Each scene shows the same named points in several views. A view is turned or mirrored, shifted and resized as a whole, has a little noise and may leave points out.

Scene 1
View 1
nimi: [ -5   5   6  -7  -6  -2   1 -17 -10   1   9 -28  22  18   1  -5  -2   0
  -9  30 -12   0  -3]
Muraf: [ -7  -2   2   4   6  -3  -8  -7  -9  15  14 -13  14   6   2  -5  -5  10
   0  23   4   2  10]
fumaf: [ -2  -1  -1  -4  -2  -3  -4 -14  -9   7  15 -20  13  15   3  -4   1   2
  -8  22   0  -2   2]
Vom: [ -4   9  -4   9   7 -14 -10 -22   8  19   8  -7   9  -2  15  -1  28   3
 -11   0   3  -2  -7]
lavu: [ -7  10   5  -5  -8  -4   1 -26   6   2   3 -30  22  12   6  -2  16  -1
 -14  19 -14   1 -12]
kal: [-15  -1   4  -2  -3   0   1 -12  -1   4   5 -27  21   6  -3  -3  -9   4
   1  21  -6   6   7]
zug: [-13   9   1   2   2 -14  -3 -26  13   8   0 -20  12  -2  13  -1  22  -4
  -8  -5  -6  -2 -10]
deg: [ -6   0   0   9   4   1  -9  -9   0  21  12 -11  17   0   1  -3   6  15
  -1  21   5   8   6]
Kobu: [ -2  13   2   5  11 -24  -8 -19  -9  11   8  -9  10   7  14  -9  15  -2
 -14  11  -5 -10  -8]
tota: [ -5   3  -3  11  16 -20 -14 -11  -3  19  14   1   2  -5  14  -5  13   3
  -4  -1   9  -8   3]
Zage: [-15  -6  -1  -8  -3  -6   1 -13  -3   1  10 -25   8  11   4  -3  -5  -5
   2  10  -1  -4   6]
gaz: [-19   3   6  -5  -8   2   4 -20   8  -1   0 -35  22   8   0  -2   0   0
  -2  15 -15   6  -2]
tutis: [ -8  20   9   7   2 -10  -3 -22   4  10   0 -21  28   1   6  -5  19   7
 -14  20 -15   5 -12]
loz: [-22  22  11  19  16 -21  -9 -14   7  17  -9  -9  23 -20   9  -9   8  12
  -3   4 -14   9  -4]
View 2
zug: [ 13  -9  10   2 -35 -33  13  -5 -23  29   6  -5 -10   5  -2  -3  15  -1
  -8 -11 -12 -12   4]
Zage: [  5   4   1  17   9 -21 -11  -2 -11  19 -17   2   3  -9  -9  -4  -7   1
  -7 -17 -14 -20 -25]
Vom: [ 25  -3  13  -2 -43 -30  13   5 -38  17  -3  -2  -5  -3  -8 -20  24   2
 -24 -12  -5   3   6]
lavu: [  7   9  10  12 -26 -28   2  -5 -16  18   5  -9 -20  16  -9  -4  13 -27
 -11   3 -16 -36 -32]
loz: [  5  -9 -10  10 -65 -29  12 -21 -37   8  20  33  -2 -10 -16   9  23  15
 -23 -23 -45  -6  -7]
tota: [ 24  -5   5   4 -28 -26   2  13 -39   8 -16   8   3 -23 -16 -21  17  22
 -27 -23 -14  22   6]
deg: [ 17  10   3   3 -25 -20 -13 -10 -31   5 -16  22  12 -12 -21 -20  12   3
 -41 -25  -9 -18 -32]
kal: [  0  10  -5  17  -5 -19 -15 -16 -12  14 -10  19   4  -5 -13  -1  -1  -3
 -17 -19 -22 -35 -41]
nimi: [  2  17  -1  22  -4 -20 -11   2 -15   4 -14  -2 -13   4 -21  -7   5 -25
 -15  -1 -22 -34 -49]
gaz: [ -2   4   3  15 -11 -23  -4 -21  -6  27   2   7  -3  10  -7  10   0 -14
  -5 -12 -20 -44 -36]
View 3
Vom: [ -7 -16  -2  -2   8  -6  17  -2  11  -8  -4  18  12  -4   6 -10   3  -5
 -21  -7  -9  12   6]
loz: [-15 -11  -3 -21   3  -6  -4  -6  20  -2  26  14   6 -19   7  -7  -2   6
 -30 -11  -7   7   4]
Muraf: [-15 -24  -9 -12  -9   7  -4  -8  -8  -5   3  22   0   2  -4   5  -6   6
  -6   3  -7  13   5]
lavu: [-10 -10  -5  -8 -10   6   4   6  -3  -4  -8  -5   9 -21  15   5  -1  -7
  -9  -3  -9  19  -3]
tutis: [-12 -16  -5 -14  -5   4   0   3  10 -10   4   1  10 -21  17  -4  -3  -1
 -16  -8  -6  16  -3]
gaz: [-16  -4  -4 -13 -12   8  -3  -5 -11   9  -2  -2   1 -24   5  11  -5  -6
 -11  -1  -9  18   1]
deg: [-20 -26  -3 -17  -3   9  -5 -11  -6  -3   9  23  -1  -4   1  -3  -9   5
  -6  -1  -6  17   9]
Kobu: [ -3 -17 -12  -4  -6  -4   6   4  12 -12  -3  12  12  -1   4   3   3   3
 -18  -3  -7   5  -3]
Zage: [-12  -9  -7  -6 -12   3   1  -6 -14   7  -6  11   1  -5  -8  15   0  -3
 -12   4  -9  12   4]
fumaf: [-11 -20 -10  -7 -11   7  -1  -2 -11  -5  -7  12   4  -2   0   9  -3   1
  -4   4  -8  14   1]
zug: [ -9  -5  -2  -4   2  -6  15  -3   6   2  -3   7  11 -17   6  -2   3  -9
 -24  -6  -9  12   4]
nimi: [-11 -17 -11 -11 -18  11  -6   3 -10  -7  -7   0   4 -12   6  13  -6   0
  -2   3  -7  14  -4]
View 4
Vom: [-13  15  -3  -7   9  -9  29   6 -19   3   8   9 -10  12 -10  19  18  16
   0  -6 -11  13  10]
fumaf: [ -2  -4   5  -8  15  17  29  -9 -18   6  12  -5  -6  10  12  25   8   8
  16 -10  10  -7  -3]
loz: [-34  11  -7 -18 -15  11  19   7  -3   3  16  -4  -7  -2 -14   3  28  14
  -9  -9   2  28 -20]
Muraf: [ -9  -8  -9  -9   5  19  38  -9 -11  -2  13 -12   1   7   3  20   5   9
  16 -16  16  -4  -6]
gaz: [ -8  -4  18   1   1  20   8 -24  -2  16  16   1 -13   4  14  13  19   6
   4  -6   3  -7 -16]
Zage: [ -7 -11   6   1   6  18  20 -22 -17  12   3  -4 -19  13   7  19   6   9
  10 -16  11 -10  -4]
tota: [-17   4 -19 -11   4   0  37   7 -26  -2   1  -2 -14  14 -18  18   9  14
   5 -16   3  16   8]
deg: [-10  -1 -11  -8   2  11  40  -8  -4  -3  20  -7   7   6  -3  15  10  13
  14 -10   5  -1  -1]
Kobu: [-12  10   1 -17  13   6  24  12 -31   4   4   0 -15  10   2  26  16   9
   5  -8   5  16  -4]
tutis: [-14  13  11 -15   5   9  18   4  -8   8  22   3  -1  -1  11  16  27  10
   0   3  -5  14 -17]
kal: [-10  -9   6  -3   0  25  22 -21  -3   9  15  -8  -5   5   9  14  12   7
   9 -12  12  -8 -14]
nimi: [ -1  -3  16 -10  15  24  20  -9 -14  10  15  -6  -5   5  25  25  14   4
  14  -4  10  -6 -17]
View 5
zug: [  6  -9  -3  26   5   3  10 -18   8  21   4   4   3 -22   1   0 -14  -8
  36   3   7  12  13]
Vom: [  8   6   3  24   4  20  27  -9   9  21   7   0   0 -16   4   5 -12 -10
  42   4  13   6  15]
tota: [ 10  26   6  23   7  28  29 -14   9  12   8  12  -4 -10   6  12 -13   3
  30   8  17   6  14]
Kobu: [  9  13   0  19  16   4  31  -8   6   9   7   4   4 -21   9   5 -23  -6
  22   1  19   7   9]
kal: [  9  12  13  11   2 -11  11 -21  -5  30  12  14   1 -17   6   1 -26   3
   2   8 -23   0   8]
Muraf: [ 14  30  15   8   3   7  26 -14  -4  25  13  12  -2 -12   9   9 -24   2
   6   9 -12  -5   7]
nimi: [ 10   8  13   5  13 -20  20 -11  -4  25   8   2   1 -27  10   1 -34 -12
  -1  -1 -13  -2   3]
tutis: [  6  -5   0  23   4 -10  30  -3  -2  26  16   0  18 -21   7  -8 -24  -7
  24   2  -4   5   4]
gaz: [  7  -7   7  13   2 -21   0 -23  -3  31   9   7   3 -23   5  -3 -26  -5
   9   3 -20   4   6]
Zage: [ 11  14  13   7   9  -5   2 -27   2  23   2  13 -10 -19   5   9 -25   0
   4   5 -11   3  12]
loz: [  3   7  -7  40  -9  10  25 -13  -1  19  24  22  26  -4   3  -9 -10  21
  29  21  -4  13  10]
lavu: [  8  -6   6  11  13 -19  15 -12   0  24   6   0   3 -30   7  -2 -30 -15
  12  -3  -4   3   5]
deg: [ 12  25  16  13  -3  15  29  -9  -3  34  15   8  -1 -11   5   6 -20   2
  19   9 -14  -4   9]
fumaf: [ 12  19  16   4   9  -3  20 -13  -1  25   6   3  -6 -21   9   8 -28  -8
   6   0  -8  -3   7]

In a view up to two points have been moved. Name them for each view, in the order of its rows, or write -.
view 1: -
view 2: -
view 3: deg
view 4: -
view 5: loz, lavu
